Points on a hilly landscape, in no order, each with its height.
A ball rolls from a point to whichever of its 2 nearest points has the largest drop for the distance, and stops where none of them is lower. Distance is the straight distance between rows; heights are no part of it.
Sepi (h 21.7): [-24,1,-5,-50,9,-10,10,6,-5,-33,-3,34,-25,-28,5,-17,-10,0,-26,-10,-16,13,-3,18,6,4,7,13,1,17,-20,3,12,25,5,-15,-20,-15,0,4,12,6,-17,16,25,-10,-7,21,-20,-22,5,-2,-12,7,17,-8,8,4,8,1,20]
suv (h 67.5): [-6,13,-13,-18,-18,22,10,10,-13,19,-11,-43,-24,-25,11,33,-11,-12,9,21,12,12,-1,8,-12,-17,-17,-23,18,-11,-41,13,-12,-35,-7,-17,-23,32,2,1,-8,-44,-2,-24,5,7,-54,68,4,-20,14,-24,-3,-10,-17,-30,27,-11,-27,10,-7]
gatab (h 50.5): [-2,-2,-21,-6,-23,2,14,3,-7,-19,21,-9,-24,-20,-10,33,-7,-4,11,-4,1,-7,19,3,-20,-3,-26,-5,23,-10,-8,13,-21,-1,20,-16,-4,-10,5,-14,-1,-35,-14,-13,-15,25,-36,55,10,3,13,-12,3,2,16,-19,-12,-2,-3,-4,8]
boz (h 25.7): [-13,-9,-14,10,-11,-27,10,-12,-10,-2,1,5,26,-4,10,8,4,33,-4,30,14,12,-18,5,-3,-22,14,-19,-13,9,-2,48,-7,-36,24,13,12,11,-51,8,17,-16,-33,-11,4,47,-20,59,-6,1,-6,-38,20,16,38,21,7,7,26,31,4]
tefib (h 55.3): [-16,0,-15,-26,-20,-12,22,-18,23,-33,17,23,-44,24,-8,20,-3,33,3,-20,6,-24,5,9,-50,17,-28,-22,22,-14,-35,-13,-7,-7,-56,-40,-24,-15,18,21,24,-17,-15,33,9,9,-13,11,-14,-12,-12,5,-18,-21,-7,-50,-33,-23,6,25,22]
lekun (h 30.2): [-4,8,8,-25,23,-9,6,29,7,-15,-3,21,17,17,-27,-13,19,-26,-19,-3,-27,7,-4,26,19,18,2,35,-12,29,3,-39,4,16,-14,10,4,-16,-10,10,-24,33,6,29,25,-47,24,-44,-25,-14,-9,4,-23,20,-27,4,-8,15,2,-16,0]
dema (h 66.1): [-3,0,-9,-17,-23,-1,1,6,-1,24,4,-34,-25,-13,7,17,-3,-19,5,24,10,10,-1,-6,-12,-2,-12,-21,11,-4,-35,-12,-1,-15,4,2,-34,20,1,4,-5,-24,4,-11,-16,18,-24,42,10,-24,8,-2,10,-10,-13,-35,25,-22,-8,-3,-10]
pite (h 61.2): [-1,-14,2,-23,-13,-42,21,-23,12,6,-7,49,-29,20,17,-20,23,31,-23,25,11,-2,-30,-5,-39,13,23,5,8,18,-42,0,30,10,-31,5,-39,-3,-3,32,29,5,-16,54,7,15,13,3,-23,-36,-26,19,1,5,19,-45,1,-45,0,17,38]
pira (h 40.0): [5,18,16,17,9,8,-11,-35,14,58,-14,1,17,30,37,-14,7,26,-23,25,25,0,-38,-29,12,0,33,-9,-20,-23,-12,-2,5,-6,-28,31,5,52,-16,31,2,24,17,-8,-32,-24,42,-50,-1,-9,9,18,-15,-20,-21,-11,6,-19,-5,25,2]
buli (h 28.9): [1,-18,10,35,2,-1,4,-8,8,35,6,-29,11,23,42,-32,-4,-9,-32,3,25,-39,-29,-53,38,-24,13,4,-9,27,12,-2,26,5,-27,32,-9,33,-19,21,1,12,7,-12,-65,13,22,9,23,34,11,22,10,-24,-2,38,28,-30,24,36,-4]
nid (h 18.3): [29,-7,11,6,2,0,14,-20,14,-37,14,42,0,-5,-44,31,-14,43,3,-61,1,-11,35,22,-19,29,-6,5,16,-35,58,25,-11,29,1,-13,19,-50,30,-32,7,6,6,21,5,-7,13,-29,9,39,-13,4,-9,11,20,16,-67,29,-3,-12,18]
nos (h 4.4): [-28,0,-15,-16,9,15,2,13,-13,2,-4,-2,11,-37,12,-4,-15,-9,12,6,-5,28,8,16,8,-27,8,4,-13,9,-14,34,1,-14,20,-10,12,0,-18,-10,-7,-13,-4,-36,19,4,-19,35,-13,-14,4,-35,6,17,14,12,25,20,-8,-9,-12]
Pitan (h 41.9): [7,8,1,-25,9,2,-7,-18,30,32,-1,1,-4,41,6,-11,-7,29,-10,-7,1,-23,-31,10,-18,29,17,-2,-1,-27,-12,-42,-5,2,-43,5,3,23,4,20,4,25,16,25,4,-48,34,-61,-15,12,3,17,-29,-13,-39,-22,-24,2,12,31,4]
sisug (h 24.1): [-28,9,1,12,16,21,-12,23,6,-32,-3,12,29,-2,-44,21,17,-11,20,-25,-19,3,19,39,1,9,-18,29,2,11,24,0,-23,-25,-14,-12,37,-35,-5,-16,-14,20,0,0,34,-26,3,-25,-14,8,-6,-37,-13,25,-27,19,-31,41,-9,-25,-12]
bena (h 36.7): [-7,-6,11,18,5,-16,-5,-24,16,30,1,-9,19,29,17,0,10,21,-23,26,14,-5,-24,-19,13,-3,19,-19,-17,4,-7,4,6,-19,-19,31,-2,38,-25,25,5,17,6,0,-35,11,19,-7,9,3,5,2,1,-12,-10,4,4,-26,18,37,7]
Ziv (h 25.1): [2,6,13,-3,25,-1,-13,12,8,8,-13,17,21,34,-1,-29,31,-3,-30,5,-17,4,-26,7,31,-1,22,28,-22,11,19,-20,10,6,-13,24,23,2,-31,13,-13,47,14,12,21,-53,54,-73,-22,-15,-6,0,-16,18,-19,23,5,8,1,-1,-5]
bav (h 23.6): [20,-8,-17,0,-23,-9,26,-10,-16,13,23,-21,-17,-14,10,8,-16,5,2,26,2,-11,-3,-17,-15,-22,1,-9,7,-4,-10,25,11,0,27,8,-12,15,-7,-9,14,-32,-21,-21,-23,38,-25,82,18,22,8,-11,6,-9,38,20,23,-33,2,28,10]
mopid (h 8.6): [27,4,16,11,1,-42,6,10,-11,-28,-16,51,19,21,-59,1,49,27,-9,3,8,-15,-2,24,14,37,13,18,-9,1,34,5,14,0,28,28,-23,-17,-32,12,-8,23,-5,59,17,3,22,-37,4,-7,-40,-5,30,49,-9,25,-25,14,16,7,-3]
Rik (h 29.3): [-17,-2,5,4,30,20,-12,3,15,17,-13,-2,25,16,17,-31,7,-7,-1,3,-11,14,-20,0,35,-12,13,15,-36,10,5,-13,10,-4,-17,17,29,8,-14,6,0,37,21,-12,12,-49,31,-55,-17,-5,7,-4,-20,3,-16,22,21,13,-4,-4,-10]
fuso (h 30.6): [-30,18,9,2,34,37,-14,8,18,-37,4,-5,16,-4,-19,9,-12,9,27,-39,-23,-17,23,33,-1,0,-16,12,9,-17,25,-11,-26,-8,-32,-29,49,-27,21,-13,3,15,1,-5,35,-41,-6,-36,-25,34,4,-7,-28,-4,-39,13,-39,44,-11,-5,-5]
Tudaz (h 47.9): [-18,-11,-10,-33,50,17,3,-5,14,-5,-44,-17,-18,-3,54,-61,-44,-4,9,-7,-12,-9,-19,3,33,-17,8,-6,-19,0,-24,-35,20,18,-33,-12,-8,21,11,13,40,10,1,4,32,-37,17,-10,-38,16,10,41,-29,-24,-12,18,33,10,2,4,-15]
sumis (h 46.5): [-2,5,16,16,22,7,-17,15,-25,11,-8,-2,-1,-34,19,-50,-9,-43,-5,6,-9,17,-25,-32,33,-26,25,7,-7,48,0,-9,46,27,17,19,-5,-3,1,-7,-5,26,23,-18,-11,13,15,-10,19,-23,16,10,6,4,14,33,41,-10,-14,-33,-14]
boma (h 28.7): [10,3,1,17,-28,1,-4,-10,0,70,-27,-26,4,12,16,21,16,-18,-6,34,24,31,-4,-18,-15,4,7,-29,-8,-21,-17,-9,-4,-15,5,16,-11,37,10,18,-27,-6,11,-12,-22,13,1,-7,19,-44,-5,14,22,-12,-23,-46,20,-34,-13,-8,-12]
Lim (h 20.6): [5,4,19,17,23,-18,-11,-1,-2,-5,-14,35,24,30,-18,-13,37,13,-28,8,-7,5,-22,8,38,9,25,21,-23,13,32,6,16,-7,-1,23,19,5,-54,14,-1,43,0,18,12,-15,40,-53,-7,-9,-20,-9,13,33,-3,29,-6,4,9,12,-8]
kese (h 52.8): [-4,-5,-20,-9,-21,-10,15,-16,13,-26,18,3,-30,3,-10,36,-2,27,9,-10,9,-20,20,3,-37,7,-31,-22,26,-20,-15,6,-26,-17,-16,-22,-13,-20,5,0,10,-27,-14,5,-9,28,-28,37,0,-2,2,-9,-3,-12,3,-31,-34,-10,3,13,22]
pav (h 33.4): [-16,14,0,11,26,30,-23,0,8,29,-10,-7,32,18,6,-4,10,3,15,1,-1,17,-4,8,18,-13,9,6,-28,-25,-5,-2,-11,-15,-13,1,46,10,1,-2,-9,25,19,-27,20,-51,18,-60,-20,2,3,-11,-24,3,-34,-3,2,22,-21,-10,-17]
kidek (h 39.8): [-32,20,-1,-40,39,31,-11,-5,1,-5,-28,-13,-12,-1,18,-21,-22,-1,17,-18,-8,-2,8,19,7,-4,8,10,-2,-18,-33,-16,-26,3,-29,-32,12,12,28,1,14,2,0,-6,38,-43,-21,-20,-42,17,7,9,-36,-18,-33,-36,-3,19,-16,-3,-12]
Voruz (h 74.3): [-19,16,1,-36,30,12,9,-4,39,-54,22,-1,-17,26,-10,-3,-43,30,-5,-24,-13,-23,2,18,-1,25,-27,-20,19,1,-7,-35,-7,-2,-63,-44,0,-13,14,12,21,-7,-15,32,15,-10,-6,-7,-29,26,-2,23,-19,-36,-18,-2,-28,8,27,37,17]
desu (h 34.2): [-21,-2,-12,3,-25,8,17,32,-4,-29,33,-58,-16,-16,-7,1,-20,-23,11,18,-13,-27,3,-10,12,1,-41,-13,17,30,-1,-20,-9,-9,20,-6,-21,-6,-18,-4,-3,-23,-13,-13,-24,26,-31,73,15,25,16,-10,11,-1,4,19,16,3,17,-1,-14]
Gugu (h 4.9): [66,-13,14,40,-4,-19,3,-35,3,-13,9,44,2,26,-36,17,20,49,-8,-25,7,-25,6,-4,2,22,13,6,12,-41,66,32,1,24,11,25,9,-24,-15,-28,7,22,20,29,-12,21,37,-34,31,38,-28,-12,16,29,13,28,-49,2,-3,7,-3]
tusur (h 40.4): [-2,-26,-2,2,14,8,9,-8,9,14,1,-45,-11,1,48,-33,-42,-6,-1,1,1,-14,-4,-29,13,-30,-3,-28,-10,14,-5,-18,27,5,-21,7,-20,23,-9,1,22,-18,5,-22,-25,8,8,44,2,41,23,20,-6,-34,-2,43,34,-9,13,37,-1]
tob (h 29.4): [-27,-5,1,-4,20,-4,-7,21,-6,-28,1,24,22,-15,-24,-21,17,-16,2,-5,-22,20,3,13,35,7,8,28,-17,39,20,2,11,-4,21,5,17,-37,-23,-13,2,23,-2,2,25,-3,5,-5,0,-11,-14,-19,12,31,26,41,-2,26,15,-22,-18]
zate (h 12.5): [37,1,30,50,7,-11,-9,-19,-2,-6,14,25,9,22,-16,-6,21,22,-23,-11,-7,-19,-12,-22,32,7,21,20,4,-7,63,25,9,5,6,30,24,-9,-37,-18,9,34,24,2,-18,6,48,-42,31,31,-15,-11,13,16,12,37,-33,5,7,15,-16]
Biv (h 18.4): [14,-3,38,48,20,-17,-6,-11,6,6,12,13,8,20,7,-29,19,15,-37,-15,1,-30,-36,-35,61,-8,25,25,-5,14,51,15,22,-5,-16,36,23,1,-48,11,12,34,10,-3,-33,6,45,-39,14,19,1,9,15,12,10,46,-4,1,15,20,-13]
kup (h 14.9): [19,13,9,26,-18,-48,-7,5,-24,0,-24,37,19,32,-36,15,51,25,9,20,24,8,1,21,1,23,3,-4,-20,-6,17,14,3,-18,42,25,-22,3,-32,22,-26,14,-9,50,5,18,5,-36,-2,-31,-44,-4,47,36,-18,2,-1,2,10,3,1]
subu (h 75.5): [-9,2,0,-28,6,-12,12,-3,30,-19,17,15,-16,24,-19,7,-9,20,-10,-14,-11,-15,-3,20,-18,35,-15,-3,9,0,-12,-37,-3,-5,-47,-15,-16,-6,1,21,7,13,-9,37,4,-12,4,-11,-14,4,-9,13,-23,-12,-22,-15,-29,-11,19,26,19]
lop (h 62.6): [11,-9,16,1,5,-27,2,-24,8,17,-4,31,-20,13,8,-18,10,17,-15,13,10,-4,-24,-17,-8,10,29,3,-2,9,-20,5,28,10,-1,25,-24,10,-7,13,15,17,-7,25,-22,28,14,-7,6,-31,-1,20,11,1,14,-16,-7,-36,1,11,28]
gos (h 15.2): [-34,1,-8,-38,15,14,9,7,-5,-31,1,8,-20,-35,11,-7,-22,5,-3,-18,-13,14,10,19,6,-9,-2,5,-1,-6,-20,21,-8,1,3,-28,2,-6,1,-2,9,-11,-11,-17,30,-14,-29,23,-27,-1,11,-21,-16,-2,3,-9,9,26,-4,5,11]
lifib (h 33.9): [9,4,-8,-23,-16,30,6,-7,3,-43,14,-3,-39,-21,-4,29,-8,-24,31,-46,-4,-29,41,-7,-31,-10,-41,-8,40,-13,-4,0,-23,28,-6,-61,-4,-16,60,-25,-1,-36,-5,-12,-7,0,-26,8,11,3,26,17,-14,-25,-5,-35,-55,1,-20,-17,6]
ber (h 20.3): [-27,4,-8,30,-3,-14,-9,-6,-19,22,-14,-5,42,4,8,6,24,12,4,47,21,26,-15,3,22,-16,15,-20,-34,9,-1,36,-8,-48,27,24,14,23,-59,18,-10,-5,-28,-18,-1,34,3,28,-4,-20,-14,-34,33,16,15,25,26,1,20,14,-28]
Refe (h 63.9): [22,-10,-2,-2,-14,-20,-2,-11,1,11,4,14,-19,-1,-2,6,16,-9,6,4,8,1,11,-19,-17,11,-3,0,7,2,-3,-6,11,17,22,22,-28,3,18,5,-7,-9,5,13,-27,26,1,-7,17,-30,-1,21,21,4,13,-24,-11,-24,-2,-27,8]
mak (h 33.5): [1,-8,11,14,-2,8,1,-4,0,26,13,-30,-2,3,18,-19,-5,-23,-11,14,0,-12,-11,-33,17,-7,12,0,-6,27,-2,-14,25,18,5,28,-13,16,4,-6,-5,8,19,-14,-47,13,11,12,27,10,17,17,6,-13,5,12,18,-23,6,1,-3]
Dasof (h 24.3): [33,-11,11,8,-8,2,0,-21,-3,-16,11,36,-6,-20,-16,20,-11,2,14,-51,-5,0,39,3,-20,12,3,12,11,-20,32,28,-18,39,25,-15,23,-39,56,-36,7,-3,10,-10,-3,-7,-1,-28,12,23,3,15,-14,-1,38,-6,-48,23,-13,-32,18]
zedup (h 64.9): [13,-12,-13,-1,-40,-23,6,2,5,20,11,-24,-20,5,4,21,17,-19,13,27,12,-10,11,-24,-24,12,-19,-17,12,-8,-23,-22,-4,-9,8,15,-37,1,18,12,-11,-26,1,6,-29,27,-16,19,23,-24,-7,18,31,-10,-6,-35,-4,-35,1,-19,-8]
teke (h 48.8): [-21,4,0,-14,17,15,-23,38,-10,-2,-9,-12,-4,-35,11,-41,-11,-54,4,11,-19,28,-14,-4,25,-12,0,7,-6,46,-19,-28,34,23,12,10,-22,-1,6,-3,-9,17,24,-12,9,-8,4,-7,1,-27,12,1,-4,10,-8,13,52,1,-13,-39,-16]
Pedi (h 30.0): [-14,-13,-8,-1,-15,-36,9,-9,6,-14,4,23,0,5,-5,10,11,40,-9,25,15,4,-11,10,-18,0,2,-17,-4,1,-17,29,-3,-31,14,9,-4,1,-31,17,22,-9,-27,18,2,35,-18,48,-13,-10,-17,-18,7,21,24,-20,0,-15,22,32,26]
Sesep (h 25.8): [-17,0,8,-26,18,-15,-1,15,-14,-37,-1,41,-8,-33,-14,-27,11,-13,-21,-11,-14,17,-1,9,22,9,10,23,6,36,3,-1,27,25,29,4,-8,-31,-12,-3,8,15,-12,21,17,4,-6,9,-2,-23,-1,2,13,28,29,13,5,7,16,-19,7]
sumun (h 24.4): [12,0,-1,19,-24,-16,-11,-3,7,53,-18,0,13,39,-10,31,36,9,-10,34,27,11,-11,0,-16,23,8,-14,-6,-25,-12,-12,-8,-24,-5,24,-2,31,-12,28,-28,16,18,19,-11,-1,20,-44,9,-37,-18,5,21,6,-37,-33,3,-24,-2,7,-2]
nul (h 28.8): [1,-11,-19,7,-27,1,17,9,-3,11,25,-62,-2,-3,8,8,-17,-2,-1,30,-3,-20,0,-10,-10,-9,-18,-24,7,1,-12,-4,-9,-21,9,4,-16,13,-16,-2,6,-39,-13,-23,-28,33,-32,88,15,30,17,-18,7,-17,7,13,28,-19,15,30,-5]
bize (h 29.5): [25,-6,-5,-17,-19,10,-2,-8,-4,-23,7,23,-19,-35,-2,25,-5,-10,25,-52,4,-11,49,-12,-31,0,-20,1,24,-19,4,25,-22,26,15,-39,5,-25,70,-26,-5,-32,1,-15,-4,-1,-16,-16,-5,-2,20,18,-15,-11,18,-41,-52,12,-30,-36,15]
Rige (h 15.4): [4,-10,5,4,15,-18,-2,3,7,-20,-3,36,26,21,-43,12,26,24,-19,-4,-3,0,-2,35,5,27,8,14,-18,-2,28,5,-6,-12,-3,14,9,-9,-42,8,-2,29,-9,36,23,-15,22,-30,-12,7,-24,-21,2,35,-6,26,-27,13,16,9,-2]
Denoz (h 41.8): [-9,-11,-4,-10,6,-1,17,-2,-3,-34,26,0,-15,-36,0,-13,-30,5,-6,-15,-15,-2,8,-1,1,-12,-1,5,10,19,17,18,13,15,22,-9,5,-23,-11,-17,16,-11,-16,-13,-11,25,-14,59,7,21,6,-3,10,6,46,34,-7,7,14,7,16]
mir (h 14.0): [-26,-1,-11,20,17,11,-11,-6,-11,19,-10,-2,34,-8,9,-9,8,-3,12,16,3,36,-1,-1,26,-31,18,-2,-36,15,4,28,5,-21,18,8,24,7,-32,3,-7,5,-3,-28,1,8,11,10,-4,-13,-3,-32,7,10,17,31,25,9,-1,-4,-29]
gup (h 47.6): [9,-7,-28,17,-26,11,28,-10,-14,-16,29,-13,-6,-17,-4,32,-16,24,10,-4,1,-11,25,12,-39,-4,-5,2,24,-30,9,40,-26,-5,30,-25,31,-12,10,-25,3,-54,-33,-32,-7,33,-35,78,10,36,18,-35,2,-13,45,13,1,2,-1,16,21]
rasem (h 10.2): [9,12,-14,1,-34,-15,7,14,-33,28,-11,-4,-4,-32,13,28,8,-10,6,27,23,33,2,-1,-18,-18,-11,-18,2,-13,-17,36,5,-11,55,3,-11,19,-5,0,-28,-29,-17,-17,0,35,-38,49,13,-39,-11,-8,37,18,22,-16,34,-6,-7,-15,-7]
Bam (h 20.1): [27,8,0,21,-9,-22,-17,-8,-4,29,-27,31,20,33,-32,30,38,22,-11,17,23,16,-3,20,-12,18,13,1,-13,-27,14,14,-9,-11,7,26,4,21,-29,18,-26,24,10,35,4,-7,32,-60,-7,-27,-27,-6,14,26,-25,-16,-6,-9,-9,6,2]
nez (h 44.9): [-15,-13,0,-27,38,15,4,-11,18,3,-20,-32,-22,1,50,-47,-56,9,13,-8,1,-13,-12,-10,15,-18,4,-25,-11,-3,-22,-29,21,8,-37,-4,-16,31,8,5,43,-6,7,-6,2,-11,9,12,-16,32,18,40,-21,-41,-9,16,29,7,13,32,-8]
mizu (h 48.7): [0,7,0,-17,-7,13,-23,11,-32,1,-20,31,-2,-63,11,-13,-13,-38,10,-19,-2,50,7,2,-8,-20,15,12,-1,9,-10,28,11,27,38,-22,17,-9,44,-19,-19,1,17,-38,32,-10,-9,-23,-5,-31,10,-5,-1,7,16,-16,22,30,-23,-56,1]
loreb (h 30.5): [-8,9,10,-13,15,-4,5,29,-6,-49,-7,52,12,-22,-54,5,14,-18,-1,-46,-21,14,27,25,12,21,-4,33,5,20,26,-1,-3,27,1,-14,14,-58,16,-13,-7,24,4,23,35,-28,2,-32,-3,-9,-6,-7,-19,30,7,15,-29,37,5,-38,-1]
gek (h 34.1): [-20,13,-1,-29,31,1,12,35,-4,-46,4,25,12,-7,-34,-18,12,-39,-11,-25,-35,9,9,29,28,11,-10,37,-2,35,14,-34,-1,23,-18,-14,9,-49,5,-5,-15,33,-3,21,42,-49,5,-26,-28,-8,-8,1,-30,18,-11,13,-10,27,5,-27,-4]
reki (h 73.0): [-36,6,-8,-32,33,20,7,1,27,-64,6,-27,-24,14,8,-5,-46,17,3,-14,-14,-23,-1,14,7,-2,-38,-25,18,8,-15,-32,-15,-15,-63,-50,-9,4,-5,7,25,-31,-22,15,24,4,-24,19,-32,23,12,5,-16,-37,-21,-3,10,17,21,42,13]
mor (h 17.1): [37,-4,-25,6,-49,-16,20,6,-34,13,13,-17,-13,-20,6,29,7,-10,17,29,19,-4,11,-20,-28,-10,-9,-3,13,-19,-6,26,0,5,58,2,-20,6,13,-7,-8,-48,-28,-18,-20,36,-39,62,30,-8,-4,1,40,2,45,0,28,-32,-8,-12,3]
volu (h 43.6): [-17,13,-3,-32,34,15,-6,-5,-8,9,-28,21,7,-2,19,-30,-4,-9,-3,-4,-9,23,-2,25,14,-3,28,24,-22,-4,-27,-6,-12,23,-3,-19,18,-2,22,7,-2,22,0,-2,44,-53,5,-42,-44,-11,-6,7,-30,-1,-19,-23,2,19,-16,-30,-1]
vipi (h 69.3): [-30,10,-10,-20,1,27,6,2,4,-23,2,-43,-22,-12,8,19,-20,2,13,2,-3,-10,4,18,-10,-16,-27,-20,23,-8,-28,-5,-23,-32,-30,-35,-15,23,-6,-5,6,-36,-10,-13,12,8,-46,57,-10,8,27,-24,-17,-22,-23,-17,14,5,-11,33,0]
tamo (h 42.6): [42,-7,0,22,-36,5,-10,20,4,3,20,-20,4,4,-21,43,21,-38,24,-19,-4,-33,42,-17,-23,15,-38,8,28,-12,23,-17,-20,2,7,-9,-3,-18,52,-20,-24,-21,15,2,-28,5,-6,-13,33,4,3,14,6,0,-3,-18,-36,-10,-18,-45,-12]
Fopa (h 32.2): [24,4,8,32,-30,24,-8,-7,-1,66,-7,-37,18,13,15,16,11,-34,-8,26,18,17,1,-29,-3,-1,7,-14,-3,-16,2,-10,-3,8,8,15,6,29,28,-2,-33,-5,28,-27,-36,-2,12,-22,33,-16,7,18,8,-18,-13,-27,15,-21,-14,-17,-15]
fol (h 44.8): [8,-11,-11,12,0,-1,20,-33,-6,-16,33,6,-8,-12,2,6,-31,33,-4,-15,-5,-11,20,4,-22,-4,9,2,7,-18,27,34,-7,14,25,-20,29,-21,13,-28,22,-31,-28,-22,-10,29,-9,54,9,49,7,-10,7,-18,57,29,-16,0,12,23,29]
Fofi (h 43.1): [0,13,7,-13,12,-3,-2,-38,20,50,-17,9,8,38,36,-25,-3,37,-10,21,16,-2,-47,-12,-7,13,33,-14,-16,-14,-37,-21,2,-3,-45,7,-6,47,-4,31,21,21,5,16,1,-25,26,-39,-16,-1,3,22,-32,-26,-16,-32,2,-20,2,37,9]
Fama (h 71.2): [-31,-1,-17,-23,16,17,19,3,11,-52,1,-38,-25,-8,18,2,-43,31,1,-7,-5,-12,-11,21,-4,-19,-37,-28,19,1,-16,4,-14,-29,-51,-41,-6,21,-19,7,21,-47,-17,-3,30,19,-49,56,-32,22,21,-17,-16,-28,-1,11,27,23,11,43,12]
ped (h 59.6): [2,-2,-9,-27,-9,-22,8,-20,9,9,-15,42,-18,18,8,2,9,22,-9,5,10,14,-10,10,-38,20,13,2,-2,-6,-41,-6,1,7,-19,-6,-26,3,14,22,8,-2,-7,28,13,-7,6,-18,-24,-33,-18,10,-15,-1,-2,-56,-8,-21,-12,7,29]
bon (h 50.9): [-20,-4,0,-20,41,20,-9,15,0,7,-31,-12,-4,-17,46,-68,-23,-32,2,6,-16,14,-25,-5,32,-17,16,7,-25,26,-28,-32,33,20,-12,-1,-18,12,8,8,12,26,16,-9,22,-39,21,-18,-20,-16,20,21,-25,-10,-15,21,52,4,-19,-23,-13]
Gobaz (h 38.7): [-20,-17,-7,6,0,5,17,24,1,-43,30,-36,-6,-26,-2,-24,-36,-12,11,-1,-33,-20,5,-12,21,-10,-25,2,11,37,30,-11,10,5,17,-2,4,-25,-20,-17,12,-16,-12,-14,-13,29,-11,66,9,39,8,-6,19,2,37,58,16,16,25,4,-2]
sul (h 11.7): [36,-13,18,17,10,-13,6,-25,19,-33,21,38,5,10,-42,13,-7,51,-20,-38,-1,-10,11,17,-1,28,7,5,12,-28,66,20,4,19,-6,11,12,-35,-8,-25,15,23,7,33,4,4,29,-22,19,38,-18,-3,7,21,17,38,-59,12,17,10,15]
suri (h 33.2): [-2,-12,-3,21,-5,-31,-4,-19,9,13,-2,12,19,29,-11,22,22,37,-8,29,17,6,-9,12,-13,11,10,-24,-14,-8,-10,18,-6,-34,6,20,-3,15,-34,21,12,10,-8,21,-11,30,3,10,-5,-8,-20,-9,11,12,2,-15,-9,-25,18,26,14]
gofe (h 2.8): [1,10,1,17,-19,-8,-4,14,-26,12,3,-8,7,-20,-7,7,10,-25,13,25,8,26,7,-6,0,-8,-6,-5,-7,11,1,8,2,-3,56,16,-7,-3,-9,-8,-19,-14,-7,-8,-8,29,-16,28,20,-21,-8,-5,36,20,13,-7,18,-1,7,-25,-13]
Padi (h 35.9): [50,3,11,45,-49,23,-27,17,-1,61,0,-37,18,20,-1,28,25,-43,-7,9,7,3,3,-30,-3,3,-7,5,12,-19,30,-15,-14,5,9,17,19,10,44,-21,-37,5,42,-30,-24,-14,18,-57,46,-7,2,18,8,-11,-20,-21,3,-3,-14,-28,-24]
bikub (h 35.4): [-30,18,7,-17,34,36,-11,-8,14,-21,1,-13,-6,-3,2,5,-28,7,26,-33,-11,-15,18,23,-5,1,-8,-1,11,-24,-8,-14,-27,0,-27,-38,29,-5,25,-8,8,1,0,-8,21,-25,-22,-15,-23,31,7,9,-28,-22,-30,-15,-29,26,-7,5,-4]
pom (h 57.7): [-6,-2,-4,-41,-11,-6,14,-26,13,-2,3,19,-44,-1,18,-4,-15,25,2,-9,6,0,-9,4,-35,6,1,-10,14,-16,-45,-2,2,5,-26,-16,-29,4,24,7,29,-15,-4,9,3,4,-18,15,-14,-13,2,10,-22,-21,10,-51,-11,-16,-4,18,24]
kug (h 44.0): [16,2,11,20,4,16,-9,-6,-24,11,6,3,8,-29,10,-21,-17,-34,16,-4,-11,18,-3,-22,11,-25,23,16,-8,19,11,15,16,32,27,8,18,-13,21,-29,2,11,18,-32,-13,10,9,-4,24,1,15,4,-4,-10,30,22,15,-1,-19,-32,-6]
Vizom (h 46.1): [-7,11,5,-35,15,7,-16,-1,-20,4,-37,43,-1,-29,18,-34,-6,-22,-14,-5,-1,46,-7,15,2,-6,31,21,-9,5,-20,6,9,44,23,-14,4,-8,35,9,-9,14,0,-12,38,-28,6,-38,-27,-34,7,7,-12,5,0,-27,17,11,-22,-49,14]
gilez (h 37.3): [6,-11,-1,9,-13,14,2,21,-13,10,22,-52,-12,-20,15,-19,-30,-38,7,8,-14,-17,8,-31,4,-15,-6,0,8,36,-1,-21,27,25,20,8,-23,-1,14,-18,1,-8,15,-27,-39,12,-4,48,30,32,21,11,0,-19,17,31,35,-22,5,-1,-9]
baneb (h 66.2): [16,-7,-15,6,-50,-42,10,15,-20,24,-4,-26,-10,5,14,40,33,6,19,30,33,-4,18,-24,-44,-2,-28,-41,17,-28,-16,3,-28,-40,14,-1,-36,-1,14,23,-8,-37,-21,20,-14,31,-38,20,13,-49,-36,6,55,1,1,-52,3,-31,-19,-21,0]
ged (h 39.9): [56,-3,9,37,-36,15,-27,16,-1,34,6,-17,29,1,-14,44,23,-38,26,-11,-3,-7,41,-21,-19,9,-20,10,15,-28,34,1,-25,-3,14,-8,19,-5,62,-42,-29,-12,22,-19,-8,-3,0,-40,34,2,3,10,2,-5,-4,-23,-23,-5,-39,-45,-7]
rire (h 23.5): [-5,-1,20,42,6,-5,-17,8,14,25,3,-17,15,28,25,-33,23,-7,-40,2,12,-28,-40,-45,55,-23,16,27,-6,26,32,-1,25,-2,-20,41,7,22,-37,23,-4,31,24,-11,-46,-4,37,-37,21,12,1,10,11,1,-8,38,18,-4,18,23,-16]
dedoz (h 37.8): [8,21,4,-11,13,18,-24,-2,11,31,-12,-3,17,32,-13,11,15,7,2,-8,3,-4,-11,21,-12,10,10,12,-8,-33,-15,-26,-22,-7,-29,1,23,18,4,4,-19,27,13,8,26,-65,34,-73,-27,7,-3,1,-32,6,-60,-28,-24,17,-17,1,-7]
Vimu (h 11.2): [-12,14,12,29,-13,-9,-14,28,-15,-6,-4,6,28,7,-33,19,29,-15,19,15,8,18,14,16,8,17,-13,1,-13,12,11,1,-13,-26,42,15,3,-14,-19,0,-28,4,-4,12,4,13,-10,-9,15,-15,-19,-14,36,32,-17,5,-4,20,11,-29,-20]
zemut (h 34.8): [4,-17,-20,4,-4,18,18,1,-7,23,11,-64,-7,-10,33,-5,-39,0,7,13,-1,-5,7,-16,-8,-31,-12,-36,-1,-7,-14,-5,-3,-12,-12,-2,-18,32,-9,-6,15,-46,-2,-33,-9,10,-25,74,1,43,28,-7,-13,-36,2,33,46,-8,-2,48,-12]
maro (h 41.1): [21,-6,4,19,-21,23,-8,19,-22,15,21,-33,6,-19,-5,4,-16,-51,24,2,-18,2,16,-24,-3,-8,-3,11,3,19,5,-10,4,28,26,2,3,-14,40,-32,-10,-8,20,-36,-21,6,-8,14,33,18,17,4,-1,-19,17,8,25,-8,-12,-33,-9]
Rebi (h 17.7): [-12,25,5,20,-10,2,-18,37,-9,-18,-22,8,39,5,-55,40,34,-20,25,-6,5,6,24,33,-6,15,-29,17,5,4,18,-4,-19,-35,13,0,20,-19,-10,-4,-36,8,-7,21,25,-14,-1,-24,6,-5,-16,-28,12,36,-41,3,-22,31,-9,-34,-17]

For each start below, name the point where the ball stops.
mizu => Gugu
teke => Gugu
lifib => Gugu
bon => gofe
reki => gofe
tefib => gofe
ged => mopid
kidek => gofe
